Points on a hilly landscape, in no order, each with its height.
From any point a ball rolls to the lowest of the 5 points nearest to it. It stops when none of these is lower. Distance is the straight distance between rows; heights are no part of it.
<125> h=202: [ 32   8  20  15   3 -27  18  -8 -37 -27  11   3 -34   7  -1  25  22  -1
 -17  36  -5  27 -11  14  53   0  17 -27]
<417> h=121: [-29  12  -4  -4 -16  22 -47  -4   5  10  29 -10 -28 -18   7  40  -5 -16
  -8 -18 -16   0  22   5 -45   3  -8   7]
<1362> h=152: [ 14  13  11   5  -2 -23  -5 -23 -40 -28   9  -1 -22   0   1  18  10   3
   7  24  -1  19 -28  23  43 -11   4 -12]
<1751> h=128: [ 13  14  14   8  -7 -23  -4 -25 -40 -29  10   1 -28   4   2  18   4   2
   1  29  -3  17 -22  22  48  -6  12 -18]
<1462> h=335: [ 17  10  -3  -4   1 -23   4  -6 -34 -26   5  -6 -10  -7  -4   9  19   4
  12  20   3  11 -26  23  28  -8  -7  -4]
<1139> h=426: [ 20   7  -3  -7   7 -27  13  -7 -35 -24   1  -7  -6  -3  -8   2  27   0
  13  22   1  12 -23  19  30  -1  -7  -8]
<630> h=398: [ -4 -10 -27   5  25   9 -12  38  49  28 -32   8  15  22   2  -4  -8  22
 -11 -19  -9 -28  25 -33 -23   2   1  20]
<1326> h=106: [ 15  12  21   9 -15 -22  -4 -28 -38 -23  17   8 -33   7   1  17   4  -5
  -8  27  -3  27 -24  19  55  -3  19 -23]
<1668> h=154: [ -4   5 -15 -14 -17  -7  -4 -10 -16 -19  13  -4   3 -22  -2  10   5  -5
  22  -3   1   1 -18  19  -8 -14 -10  18]
<736> h=331: [ -7  -7 -10   0 -18  12  -4   7  36   6  -5   8  17   6  -1  -3 -19   0
  -9 -20  -9  -2  24 -23 -26  -3  -1  22]
<246> h=351: [ 10   6 -13 -13  -5 -16  15  -7 -22 -20   5 -10  11 -16  -9 -10  19  -6
  19   5   3   7 -21  14   6  -5 -14   7]
<703> h=285: [ 11   8  -6 -14  -4 -21   3 -10 -29 -24   2 -10   0  -9  -5   2  21   1
  22   7   2   8 -25  22  16  -4 -12   1]
<486> h=410: [  2 -21 -29  -1  37  14   7  43  55  27 -22   7  30  28  -3 -22   2  17
  -7 -20  10 -34  12 -32 -27   4  -4  24]
<291> h=67: [ 19 -23  -5 -23  40  14  63  22  60  14 -25  19  37  33 -11 -56  -5   2
   1 -11  35 -27  -7 -26 -37  -7 -26 -10]
<63> h=367: [ -1 -13  -2   1  -5  13   6  11  44  -4 -15  11  26  12  -5 -11  -8  12
  -3 -17 -15  -7  20 -15 -25 -15  -3  20]
<1146> h=303: [ -7   1 -16 -12 -22   2  -4  -9   2 -14  16  -1   4 -27  -5  10   1  -8
  12  -9   2  -2  -9  10 -19 -10  -9  21]
<1476> h=622: [ 26   3  35  19 -27  -9  32 -18 -39 -18  40  14 -45  -6   3  32  35 -31
 -36  35   0  40 -16  -6  40  -1  45 -36]
<526> h=100: [ 22   2  23  13 -17 -18   9 -30 -40 -23  25   7 -42   3  -2  20  17 -20
 -24  33  -3  36 -19   8  56   0  32 -31]
<1602> h=117: [ 22   8  24  11 -10 -19   5 -24 -37 -25  16   8 -37   5  -1  19  14 -11
 -18  30   0  30 -17  10  56  -3  26 -29]
<1629> h=437: [  6 -28 -18  -7  35  15  19  40  62  26 -20  15  33  29  -4 -30   5   7
  -3 -21  17 -34   2 -28 -27  -5  -8  17]
<1068> h=434: [  0  -9   0  -5 -17   3  17  -5  15 -18  -7   4  34  -2  -4 -23  -3  -5
  11 -12  -3   2   7   1 -18 -13  -6  15]
<1538> h=342: [-21   9  26   2 -38   4 -41 -32 -36 -15  34  -4 -16 -22  13  20 -17  -1
  13  -2   0   4 -16  43  17  -7  11   3]
<1705> h=374: [ 36  -2  21   8  22 -26  41  14 -35 -16  16 -12 -26   7  -1  14  49   0
 -22  35   7  13  -2  10  41   9   2 -24]
<358> h=182: [-31   6 -16  -4 -14  23 -45   1  11  25  19  -9 -29 -12  -3  29  -8 -20
 -15 -21 -15   5  21 -12 -41  12  -9   5]
<487> h=470: [-15  -8 -16 -13 -30  11  -6  -2  17   1  10  -3   9 -14  -4   7  -6 -13
  -3 -20  -4   2   8  -8 -29  -2  -4  25]
<695> h=96: [ 15 -23  -9 -15  44  18  42  23  56   0 -21  11  30  26 -11 -41   8   7
   6 -12  23 -22  -4 -16 -43 -16 -24   4]
<1130> h=385: [  2 -16 -19   6  23  11  -2  32  55  17 -26   9  21  24  -4  -6  -7  20
  -9 -18  -6 -23  22 -27 -27  -8  -4  19]
<1165> h=381: [ -4  -6 -40   7  36   8 -12  42  39  49 -39   1  20  19   3  -7  -8  21
 -10 -15  -2 -33  21 -41 -19  21  -1  18]
<669> h=399: [  4 -18 -17   2  31  16   7  36  54  12 -22   9  27  25  -3 -14   5  16
  -5 -15   1 -25  14 -25 -31 -12  -3  24]
<147> h=255: [ 25  -6  11  -9  42  10  57  -2  18 -17 -20  -8  31  14  -1 -42   5  13
  22   4  12 -10   3   2 -31 -14 -35 -17]
<1214> h=177: [ 24 -15  -2 -19  45  10  64  12  34  -8 -18   3  27  16  -4 -47   7   8
  14   1  20 -15  -7  -7 -44 -19 -38 -16]
<1094> h=280: [-22   3 -20  -3 -21  15 -30  12  26  35  -8   1 -12   5  -2  11 -28 -11
 -21 -21  -6   4  28 -34 -24  19  -5   8]
<95> h=44: [-37   3  27  -1 -41  11 -66 -23 -44   4  51 -13 -29 -42  -3  29   5 -10
  11   1   2  15 -30  50  22  13  31   6]
<1501> h=505: [ 33  -2  50  27 -20  -8  56  -5 -34 -16  39   9 -35  -4   6  31  39 -15
 -47  37  -8  20   2   0  37  -4  42 -39]
<376> h=292: [-20  -2 -18   0 -27  15 -23  12  29  29  -6   3  -7   3  -2   6 -27  -7
 -20 -23 -12   1  28 -33 -30  13   0   9]
<1624> h=371: [ -7  -8  -5  -3 -23  11  10  -1  29  -7  -4   4  29   1  -3 -15 -12  -4
   3 -13 -11   3  11 -12 -20 -15   0  23]
<237> h=419: [-12   5 -14   5   0  10 -21  23  36  29 -30   7   2  17   4   6 -32   9
 -19 -21 -17 -11  34 -35 -21  11   1  11]
<66> h=281: [-24   7 -17   2 -17  11 -36  12  21  41 -23   2 -17   6  -5   8 -37  -7
 -23 -27  -9   2  28 -36 -23  20  -3  -3]
<500> h=266: [ 11 -19   0  -5  33  16  31  13  46 -13 -16   8  34  17  -7 -33   9  12
  12  -7   6 -17   6  -4 -38 -22 -22   4]
<249> h=412: [ 28  -4  17  -7  11 -16  45  -3 -28  -8  -6 -22  18   9  -1 -32  20  -5
  14   7  19  15  -3  12  21  12 -17 -20]
<640> h=138: [  8   8  17   5 -18 -20 -14 -35 -41 -24  19   4 -34  -1   0  18   0  -4
   1  24   4  26 -24  21  50  -8  23 -15]
<327> h=448: [ 33  -3  14   0  18 -27  33  12 -39 -14   9 -15 -20   8  -3   7  44   0
  -9  26   7  18 -11  13  42  10  -5 -20]
<1427> h=396: [ 22  -4   9  -9   5 -17  34 -10 -25 -15  -8 -18  21   0  -4 -32  22  -7
  17   6   7  14 -11  12  17   7 -15  -9]
<825> h=536: [ 29  -1  47  24 -35  -8  58  -6 -41 -17  45  11 -36 -13   4  32  45 -25
 -47  40  -5  24  -8  -5  29  -3  54 -39]
<1453> h=297: [-34  16  31   5 -40  20 -55 -28 -24  -4  46  -9 -14 -28  12  31 -17  -9
   9 -14 -12   0  13  34 -10   4   8   6]
<262> h=192: [-14  10  22   1 -33  -3 -34 -35 -38 -16  24   0 -23 -15   9  20 -16   0
  12   8   3  15 -28  38  33  -8  13  -1]
<1496> h=393: [ 26  -1  23  -4  18 -12  52 -11 -21 -13 -12 -20  28  14   2 -39  11   2
  16   4  14  11   5   7   7   5 -21 -22]
<1333> h=362: [ 22  -5  18  -3  14  -3  44 -12 -11 -19 -15 -13  34   9   3 -43   6   1
  21   2   8   4  -1  12  -2  -4 -23 -12]
<675> h=404: [ -1 -19 -26  -2  35  14   0  44  52  28 -27   7  23  27   0 -12   2  20
  -7 -18  -4 -31  14 -35 -24   0  -3  21]
<110> h=286: [-24  11 -51   5  45  -7 -14  37  24  67 -55   2  25  -3   2 -17 -21  18
   2 -10   2 -38  27 -41 -17  39  -4   7]
<826> h=442: [ 35  -7  17  -5  18 -25  47   5 -39  -5   4 -22  -1  11  -4 -20  36  -4
  -3  14  20  17  -6  10  38  17 -14 -20]
<799> h=299: [-28  28 -52   5  50  -5 -23  27  18  69 -63   7  25 -22  -4 -15 -31   6
   7  -3   4 -41  25 -41 -20  42 -13  -2]
<470> h=477: [ 30   3  13   1  20 -27  24   4 -36 -23   5 -11 -18   5  -8   6  36   3
  -4  25   4  17 -10  14  42   6  -4 -18]
<317> h=258: [-28   2 -17  -2 -15  16 -41  10  19  41  -7  -2 -22   2  -3  11 -31 -13
 -25 -25 -10   5  27 -29 -29  23  -2  -2]
<39> h=151: [ -6  10  14   1 -20 -13 -28 -34 -39 -22  22   3 -22  -8   5  20 -11   2
  11  14   3  11 -28  34  39  -9  14  -3]
<934> h=214: [-34   6  29  -2 -42  13 -63 -24 -41   0  47 -10 -21 -37   3  25  -3 -14
  11  -8   2   9 -14  45  14  13  24   7]
<129> h=278: [ 19 -10  12  -3  30   7  45  -2  18 -19 -20  -1  34  15   1 -39   2   8
  22   0   4  -7   4   5 -30 -20 -26 -13]
<1032> h=104: [ -9  15   6  -1 -21  -6 -21 -22 -25 -24  20  -3 -11 -19   3  25  -8   4
  21   5  -1  -1 -20  31   7 -17  -6  10]
<1548> h=124: [ 26 -23  -5 -29  44  10  76  12  45   2 -29  13  29  22  -8 -56   2   2
  10  -2  33 -17  -9 -17 -45  -7 -36 -19]
<1236> h=319: [-21  21 -28  14  19   4 -40  26  22  46 -52   6  -7   7   2   3 -43  11
 -11 -14 -12 -22  31 -43 -18  23  -4  -6]
<697> h=153: [  7  18  10   0 -11 -19 -12 -26 -34 -28  13  -2 -15  -9   3  17   0   6
  16  16  -2   7 -25  29  31 -15  -1  -2]
<1799> h=376: [  1 -18  -6   4  10  14   7  19  48  -2 -18  12  27  21  -2 -14  -8  12
  -7 -14 -10 -14  18 -18 -28 -15  -3  21]
<493> h=226: [-14   2 -14 -14 -21   4 -11 -10   0 -10  21  -4   0 -24   1  18  -2  -7
  16  -8  -5  -1  -8  13 -24  -9  -9  26]
<1600> h=336: [-21  16   8  -2 -23  13 -33 -16  -9 -10  34  -9 -14 -26  14  34 -12  -2
  10  -6  -9  -6   2  27 -24  -8  -8  15]
<1702> h=415: [ -7  -1 -39   3  38   5 -18  41  36  48 -42   2  12  17   5  -2 -13  24
  -7 -13  -6 -31  30 -41 -21  19   1  16]
<1206> h=170: [-13  15  15  -2 -26   1 -31 -32 -29 -20  24  -2 -13 -22   9  24 -17   5
  17   5  -4   0 -16  39   7 -12   3   7]
<597> h=406: [ 31   1  40  23  -6 -20  42  -4 -33 -23  27   6 -34   4   3  27  37 -13
 -36  39  -7  27   3   5  49  -1  33 -38]
<1412> h=302: [ 13 -25 -11 -16  35  16  45  32  64  16 -20  19  39  37  -8 -51   1   4
  -4 -17  34 -29  -5 -28 -33  -6 -17   1]
<1259> h=397: [ -9  -3 -16   2  -2  14 -14  22  41  18 -25   6  12  15   2   3 -24  12
 -17 -15 -16 -11  35 -30 -24  -2   3  17]
<394> h=445: [ -8  -6  -8 -13 -27   5  13  -7  16 -12   6   0  25 -14  -7 -14  -2 -12
  11 -15  -2   5   0  -1 -19  -9  -4  21]
<1125> h=274: [-15   1  20   3 -31  -6 -35 -35 -46 -10  30   1 -38 -12   3  15  -5  -9
   3  16  13  24 -36  37  45  -1  27  -9]
<427> h=300: [ 10 -11   7  -1  25  14  33   8  32 -20 -18   5  37  13  -2 -33   2  11
  17  -5  -2 -11   7  -2 -32 -22 -17   0]
<97> h=352: [-19   9 -16   9   2   9 -37  20  22  39 -37   7 -10  12   1   4 -44   4
 -21 -18 -14 -12  36 -44 -17  19   0  -1]
<1254> h=418: [ 27   1   4  -6  15 -27  31   2 -39 -13   1 -18  -2   2  -8 -13  35  -5
   8  16  13  18 -13  16  32  11 -10 -15]
<1114> h=150: [  9  14  11   1  -7 -22 -12 -25 -38 -29  12   0 -23  -2   4  17   1   4
   9  20  -2  11 -26  25  43 -14   6 -11]
<1403> h=193: [-25  24 -49   8  47  -4 -27  29  18  61 -62   6  13 -12  -1  -6 -33  13
   3 -10  -4 -36  26 -39 -20  36  -8   0]
<839> h=254: [-20  -3 -15  -8 -28  17 -22   7  23  24   9  -2 -12  -5  -4  16 -19 -14
 -14 -22  -8   6  22 -24 -33  10  -6  13]
<1242> h=294: [ 28  -6  16  -4  36   5  53  -5   4 -19 -19  -9  30  16   7 -40   6  11
  23   4   5  -4   4   9 -20 -12 -34 -17]
<1717> h=135: [ -3  11  -7 -10 -16 -13 -10  -9 -17 -26  16  -4  -2 -21  -4  14   7   3
  23   5  -1   0 -25  23   0 -14  -6  15]
<1607> h=372: [ -6  -8 -42   4  38   6  -9  43  40  52 -39   1  21  21   3 -13  -4  21
  -9 -18  -1 -33  20 -42 -18  22   2  20]
<845> h=273: [ 29   3  27  12   9 -26  31   1 -33 -26  16   2 -34   4   1  22  37  -3
 -25  33  -3  18  -6  10  48   2  13 -31]
<945> h=420: [ -1 -20 -29   0  41  10  11  41  54  49 -29  10  34  33   4 -33  -2  13
  -5 -25  22 -36   9 -39 -17  17   0  17]
<1724> h=345: [  7  -9   7   0   6   8  29  -6  21 -20 -14  -1  38   7  -4 -35   0   2
  16 -10  -6  -2   8   3 -24 -20 -12   4]
<42> h=176: [  1  11  -7 -10 -11 -14  -3 -13 -20 -26   8  -4  -1 -17  -2   9   9  -1
  22   5  -4   1 -22  23   5 -13 -10  13]
<314> h=68: [ -8  13  -3  -8 -19  -1 -19 -20 -19 -22  22  -4  -8 -23   5  22  -4   4
  21   3  -2  -6 -18  25  -2 -13 -10  15]
<973> h=287: [-26   9 -15   7  -5  13 -40  13  18  46 -23   1 -18  10  -7   4 -38  -7
 -23 -22 -10  -2  33 -36 -22  23  -3  -5]
<208> h=368: [ 14   8  -6 -11   7 -23  20  -5 -35 -23   0 -14   3  -6  -7  -7  30  -4
  18  16   2  13 -19  18  24   1 -14  -6]
<256> h=137: [ 22  12  15   6   0 -24   2 -17 -35 -27   7   4 -29   4   2  17  13   4
  -2  27  -5  22 -19  18  51  -7   8 -20]
<1635> h=390: [-12   8 -36  11  27   5 -25  36  28  44 -46   4   3  15   3   8 -23  23
 -10  -8 -12 -30  31 -41 -20  18  -7   7]
<1059> h=209: [  8  10  -8 -11  -6 -18  -4 -12 -27 -27   9  -7  -1 -17  -2  11   9   1
  23  11  -3   4 -24  22  14  -9 -10   8]
<556> h=296: [-35  10  35   2 -44  20 -58 -28 -32   1  49 -13 -12 -36  11  27 -11 -17
   6 -15 -10   4   4  39   4  14  17   9]
<1053> h=382: [ 12  -5   9  -5   0  -5  34 -10  -2 -21 -12  -9  34   5  -6 -39   5  -2
  21  -4  -2   7  -4   8  -1  -9 -13  -2]
<1063> h=549: [-24  17  15   1 -24  22 -38 -18 -12  -7  34  -8 -16 -24  16  39 -16  -1
  10 -10 -13  -5   6  30 -18  -9  -3  11]
<102> h=167: [ 23   2  26  16 -17 -16  17 -25 -39 -19  31   9 -43   4  -2  26  21 -23
 -28  33  -1  42 -18   1  55  -1  38 -35]
<1301> h=386: [ 19  -3   3 -10   2 -23  31  -4 -30 -14  -3 -18  16   2  -9 -28  25  -7
  17   8  10  12 -15  11  20   5 -15  -7]
<315> h=213: [-12   7  20   0 -27 -10 -30 -37 -42 -16  25   1 -27 -11   7  17 -14  -2
   9  15   7  15 -34  36  41  -6  20  -8]
<905> h=288: [-34   8  32  -1 -44  14 -56 -30 -35  -2  44 -12 -17 -31   8  22 -12  -9
  12  -7   0   7 -11  43  13   5  17   5]
<321> h=127: [ -3  13  11   1 -22  -7 -24 -29 -35 -29  18   0 -16 -14   7  21 -10   3
  18   9   1   6 -25  35  24 -13   6   2]
<907> h=253: [-10   4 -15 -13 -20   0  -4 -11  -3 -16  19  -3   3 -27   0  14   1  -6
  17  -6  -3  -3 -11  13 -21 -12 -10  24]
<1387> h=417: [  6  -5   4  -6 -12   0  26 -10   5 -20  -8  -6  35  -4  -6 -30   2  -7
  17  -7  -4   5  -3   3 -13 -11  -9  11]
<1649> h=570: [ 28  -1  46  20 -28  -6  46  -9 -36 -18  41  11 -36 -10   6  32  39 -26
 -43  38  -5  30  -9  -6  38   1  47 -36]
<270> h=301: [ 13 -10  12  -1  15   9  38  -4  18 -23 -18  -1  38  10   1 -38   0   6
  18  -2   0  -4   1   5 -25 -19 -22  -7]
<1676> h=132: [  1  15  -2  -6 -10 -11 -10 -20 -29 -24  13  -5  -9 -17   3  18   2   6
  22   6   0   1 -25  26  14 -16  -6   9]
<1675> h=383: [  6  -4  -7 -13 -15  -7  21 -10  -3 -20   0  -7  24 -12  -8 -21   9  -8
  19  -3   1  11 -11  11  -2  -6 -10  14]
<1678> h=384: [ -3 -18 -39   1  42   9  -1  44  45  55 -32   6  32  30   3 -25  -6  15
  -8 -20  12 -37  13 -41 -14  20  -1  18]
<1716> h=80: [ 14   4  20  13 -20 -15  -1 -36 -42 -17  27   9 -44   4   1  22  11 -16
 -16  29   1  38 -27  13  56  -5  33 -26]
<104> h=265: [-29  29 -55   6  51  -6 -28  27  16  60 -62   9  21 -21  -5 -15 -36   6
  13  -7   6 -40  28 -40 -20  37 -11   1]
<713> h=377: [ -3   0 -10 -12 -18 -10  13 -10 -10 -22   5  -5  19 -19  -8 -12  10 -13
  22  -3   2   5 -15  11  -9  -9  -9  14]
<693> h=304: [-15  -7 -13  -4 -27  10 -15   8  32  14  -5   3   5   0  -2   4 -22  -7
 -10 -24 -11   4  25 -25 -28   4   1  18]
<1179> h=443: [-19  10 -23  11  10   5 -33  25  28  41 -42   8  -3  15  -1   7 -41  14
 -17 -17 -12 -16  36 -38 -17  20  -1   4]
<611> h=247: [-22  18 -52   5  44  -4 -24  35  24  62 -61   5  14 -10  -2 -13 -25  11
   0  -9  -1 -38  26 -40 -17  37  -7   3]
<32> h=516: [  7 -30 -18 -10  39  14  26  39  61  27 -20  14  35  40  -5 -41  -3   7
  -4 -22  29 -34   0 -31 -26   1  -8  11]
<568> h=313: [ 27  -2  39  22   6 -18  45   7 -36 -20  24   0 -32   6   4  26  41   0
 -34  37  -4  18   5   9  48   0  20 -33]
<678> h=402: [ 29  -3  13  -7   9 -19  43  -1 -34  -7  -3 -19  14   9  -3 -31  29  -4
  10  10  17  15 -11  11  27  15 -16 -18]
<576> h=94: [-22  29 -40  11  40   0 -31  32  18  53 -58   6   5  -6  -3   0 -40  14
  -3  -7  -6 -37  29 -40 -19  29 -10   0]
<956> h=166: [-31  -2  27  -1 -37   2 -54 -30 -43  -1  45  -6 -31 -34  -3  18  -2 -10
   5   7  11  17 -35  50  28   6  28  -1]
<7> h=165: [ 25   7  28  14 -13 -23  14 -20 -38 -24  21   8 -41   5   1  22  21 -14
 -25  32  -1  33 -12   7  58   1  31 -29]
<26> h=340: [ 10 -31 -15 -14  40  18  31  33  57  18 -17  16  33  29  -7 -39   6   5
   1 -19  21 -29  -6 -23 -35  -9 -14   8]
<813> h=295: [  7 -21 -15  -7  37  20  24  33  58   7 -19  14  30  24 -10 -26   7  13
  -1 -14  12 -27   2 -22 -37 -11 -15  11]
<906> h=334: [ -7  -7  18   2 -22  -8 -34 -38 -43  -7  36   6 -49  -9  -3  17   7 -15
  -7  26  11  36 -43  28  49   3  33 -13]
<727> h=395: [  2 -20 -22   2  33  13   3  43  55  21 -22  12  25  25  -3 -16   4  15
  -4 -19   3 -25  15 -29 -27  -7  -6  19]
<633> h=405: [ 20  -7  12  -6   3 -10  39  -9 -18 -14 -11 -16  29   5  -1 -39  13  -6
  18   2   8   9  -5  10   9   4 -19 -14]
<1101> h=370: [ 11   4  -4 -13  -2 -19  21 -11 -27 -21  -4 -12  12  -8  -9 -19  18  -9
  20   9   6  13 -21  16  15  -1  -9   1]
<869> h=279: [ -1   7  16   5 -25 -11 -21 -39 -44 -17  24   6 -34  -6   3  15  -8  -9
  -1  18   6  29 -32  28  48  -5  23 -17]
<142> h=198: [ 13 -22  -3 -13  38  17  37  19  46 -13 -17  12  29  18  -8 -38  10   8
   9  -6  13 -18  -4  -7 -39 -20 -26   0]
<607> h=373: [ -5  -7 -16   5  13  11  -7  30  49  16 -26   6  21  20   0   0  -8  19
 -11 -16 -14 -18  25 -27 -24  -7   0  20]
<1448> h=203: [ 16  13   7  -2   1 -26   2 -15 -36 -29   6  -3 -18  -5  -2  16  11   2
  11  23  -1  11 -23  24  39  -8   0  -7]
<1740> h=225: [-15  -5  20   4 -29  -3 -41 -39 -49  -4  33   1 -41 -19  -2  21   5  -9
   3  20  16  28 -42  39  46  -1  33  -9]
<1519> h=223: [-19  23 -35  11  30   1 -33  33  20  49 -55   1   1   7   0   3 -37  19
  -8 -11 -11 -30  33 -40 -16  25  -6   2]
<1285> h=318: [-17   2 -17   4 -13  15 -27  17  29  34 -21   4  -8  11  -1   9 -35   1
 -22 -23 -16  -2  33 -38 -22  17   3   6]
<70> h=401: [ -2 -20 -36   0  37  10   2  47  47  43 -29   3  26  30   1 -20  -1  19
  -8 -21   8 -33  16 -37 -21  17  -4  19]
<1284> h=298: [  8 -22  -7  -6  37  16  24  24  51  -5 -16  11  32  20  -7 -28   6  13
   7 -12   6 -21   5 -14 -38 -21 -16  10]
<725> h=430: [  4 -15   3   1   1  14  18   3  35 -19 -14   4  37   8  -4 -24  -3   8
  10 -13 -11  -4  11  -6 -23 -21  -7  13]
<324> h=542: [ 28  -3  46  24 -21 -14  44  -8 -37 -21  35  14 -37  -1   4  27  36 -22
 -45  36  -4  27  -1   1  39  -1  44 -35]
<141> h=424: [ -4  -6 -19   7  12  13 -18  30  45  25 -28   7  11  19   4   3 -17  21
 -16 -16 -15 -21  31 -35 -22   3   0  20]
<1018> h=422: [  2  -7   4  -4 -13   9  23  -6  18 -17  -9   4  37  -4  -6 -29  -2  -3
  13  -8  -5   1   6  -1 -19 -13  -9   9]
<296> h=272: [-19   4  24  -2 -35  -3 -40 -36 -38  -8  35  -3 -21 -22   6  14 -14  -3
   9   6   8  12 -26  43  29  -3  18   1]
<446> h=364: [-12  -6  -9  -8 -33  13   2   6  32   4   3   3  16  -5  -4  -2 -15  -7
  -5 -19  -5   1  17 -15 -25  -8   2  24]
<330> h=243: [ 16 -14   4  -3  38  12  45   9  34 -14 -22   6  33  15  -4 -37   7  11
  15  -1   9 -13  -2   4 -36 -24 -26  -8]
<1664> h=99: [-18   6 -10 -10 -23  12 -24  -7   3  -4  31  -7  -9 -27   4  28   0  -6
   9 -10  -7  -2   4   9 -31  -7 -12  22]
<1549> h=263: [-18  -4 -17 -14 -30   9 -13  -4  14   1  20  -4  -3 -20  -2  17  -2 -11
   1 -15  -5   0   4  -5 -34  -5  -9  26]
<886> h=119: [  5   1  18   6 -20 -15 -13 -37 -46 -12  29  10 -47  -2  -1  18   7 -16
 -13  26   8  38 -34  18  54   1  32 -24]
<1015> h=63: [ 12   0  18  12 -20 -10  -1 -32 -42 -17  37   9 -51  -2   0  27  22 -26
 -24  33   5  44 -32   7  52   3  40 -31]
<1463> h=428: [ 31  -9  19  -5  14 -17  54  -1 -38  -6  -8 -24  11  14   0 -31  24  -5
   0  12  22  12   1   8  29  15 -20 -24]
<1105> h=341: [ 29   2  31  17   2 -19  29  -5 -33 -27  19   2 -34   7   0  23  32  -4
 -29  37  -2  24  -4   7  50  -1  23 -33]
<726> h=174: [  2   9  17   4 -20 -17 -19 -34 -41 -23  16   4 -29  -3   4  17 -10   2
   6  21   0  19 -28  26  47  -8  16 -11]
<864> h=264: [-31  20  22   6 -28  23 -51 -21 -13  -4  40 -11 -16 -26  16  37 -15  -9
   6 -16 -15   1  20  25 -21   1   0   5]
<814> h=327: [ 27  -6  19  -4  25  -1  48  -8  -4 -20 -19 -14  32  12   5 -43   7   8
  21   3   7   2   6   6  -8  -8 -27 -20]
<106> h=168: [-23   3 -15 -12 -24  18 -27   0  17  13  23  -8 -17 -18   0  27  -6 -14
  -3 -20 -10   5  13  -5 -39   2  -9  15]
<715> h=33: [-25  11  -3  -8 -20  18 -36  -8   1  -1  31 -10 -16 -26   7  36  -7 -10
   3 -13 -11  -4  11  15 -31  -3 -12  15]
<1049> h=343: [-13   0 -49   4  40   2  -7  38  35  65 -47   4  29  13   7 -23 -11  20
  -2 -18  12 -36  20 -43 -14  32   0  14]
<131> h=326: [-13   6 -52   6  42  -2 -15  41  29  66 -52   2  24   8   4 -16 -15  18
  -1 -15   3 -36  22 -43 -20  34  -2  13]
<1756> h=403: [ 10   0   2  -8  -6 -11  31  -8 -13 -20  -8 -10  27  -3  -5 -32  15 -13
  23  -1   2  14 -12  11   6  -3 -15   0]
<771> h=612: [-22  14  17   0 -33  13 -39 -26 -20 -13  35  -8 -14 -23  16  31 -16   2
  12  -7  -7  -2  -5  37  -4  -9   3   9]
<997> h=411: [  2 -18  -5  -1  22  14  12  21  52  -6 -16  12  32  19  -3 -18   1  12
   0 -15  -9 -16  13 -13 -28 -21  -9  18]
<1446> h=231: [-31   3  28  -1 -41   7 -48 -32 -39  -7  36  -6 -25 -27   5  23 -13  -6
   9   2   3  10 -22  45  24   2  24   1]
<1162> h=338: [-19  13 -45   6  38  -1 -26  39  24  54 -52   1  11   7   2  -2 -22  20
  -8  -7  -6 -31  28 -43 -20  27  -1   7]
<865> h=375: [-28  14  28   1 -35  11 -49 -29 -25  -8  37  -8 -13 -27  17  28 -19  -5
  11  -9  -4   0   1  39   3  -3   9   7]
<827> h=515: [-11   0 -22   8  11  12 -19  33  39  32 -33   5   7  20   5   5 -23  19
 -17 -16 -18 -19  31 -35 -22   8   2  12]
<683> h=453: [ 27   4  28  21 -12 -18  23 -15 -35 -23  28   9 -40   4   1  24  24 -16
 -30  37  -4  34  -7   6  58   0  34 -31]
<1029> h=195: [-23  -2 -17  -8 -28  16 -20  -1  19   9  21  -4  -9 -17  -2  17  -6 -15
  -6 -21  -7   3  14 -10 -36   2  -8  20]
<1389> h=400: [ -5 -13   0   1 -10   9  14   3  35 -12 -10   8  30   5  -1 -21 -10   2
   2 -16 -12  -2  17  -8 -21 -16  -4  19]
<705> h=337: [ 13  -6  14   0   6   1  38  -9  10 -20 -16  -8  37   4  -1 -38   4   2
  23  -2  -2   1   0   7 -11 -10 -18  -6]
<1645> h=191: [-25  -2  19  -1 -32   0 -48 -36 -46  -6  39   0 -34 -19   2  19  -4  -9
   4  15  10  21 -41  43  38   2  30  -4]
<729> h=447: [  4 -19   0   4  14  14  19  14  44 -14 -18  10  35  17  -2 -21  -2  15
   7 -11  -9 -12  16  -8 -27 -22  -8  14]
<891> h=148: [-27  15   5   2 -20  24 -45 -13   0   0  36 -12 -25 -17  14  37  -8  -6
   0 -16 -16  -2  18  15 -36   0  -8   4]
<1354> h=350: [ -3 -13  -5   3   0  15  -1  19  46   4 -16   7  20  13   1  -4 -15  11
  -5 -19 -15 -10  27 -27 -22 -11   1  19]
<1258> h=449: [-25  12  20   3 -31  12 -41 -31 -27 -12  36  -9 -15 -25  14  28 -17   0
  12  -6  -4   0  -6  40   2  -4   8   7]
<1170> h=224: [-33   1 -18  -6 -14  20 -40   5  16  35   7  -5 -28  -6  -5  20 -16 -20
 -21 -24  -8   5  23 -24 -37  17  -5   6]
<1650> h=307: [ 35  -3  26  14  17 -23  39   6 -29 -20  21  -5 -29  10   0  25  43   1
 -26  37   2  13  -1   7  44  -1  12 -28]

Where does a ball stop that starts at each point below?
<1389>: <715>
<826>: <314>
<70>: <576>
<1130>: <715>
<1259>: <715>
<1463>: <695>
<945>: <576>
<446>: <715>
<1462>: <1015>
<1139>: <1015>
<1114>: <1015>
<1333>: <695>

Two balls start at each pair of points below. Name the first point that both come to, or write none.
<249>, <1705>: none
<486>, <630>: <607>
<141>, <1094>: <839>
<633>, <1053>: <330>
<1501>, <470>: <845>
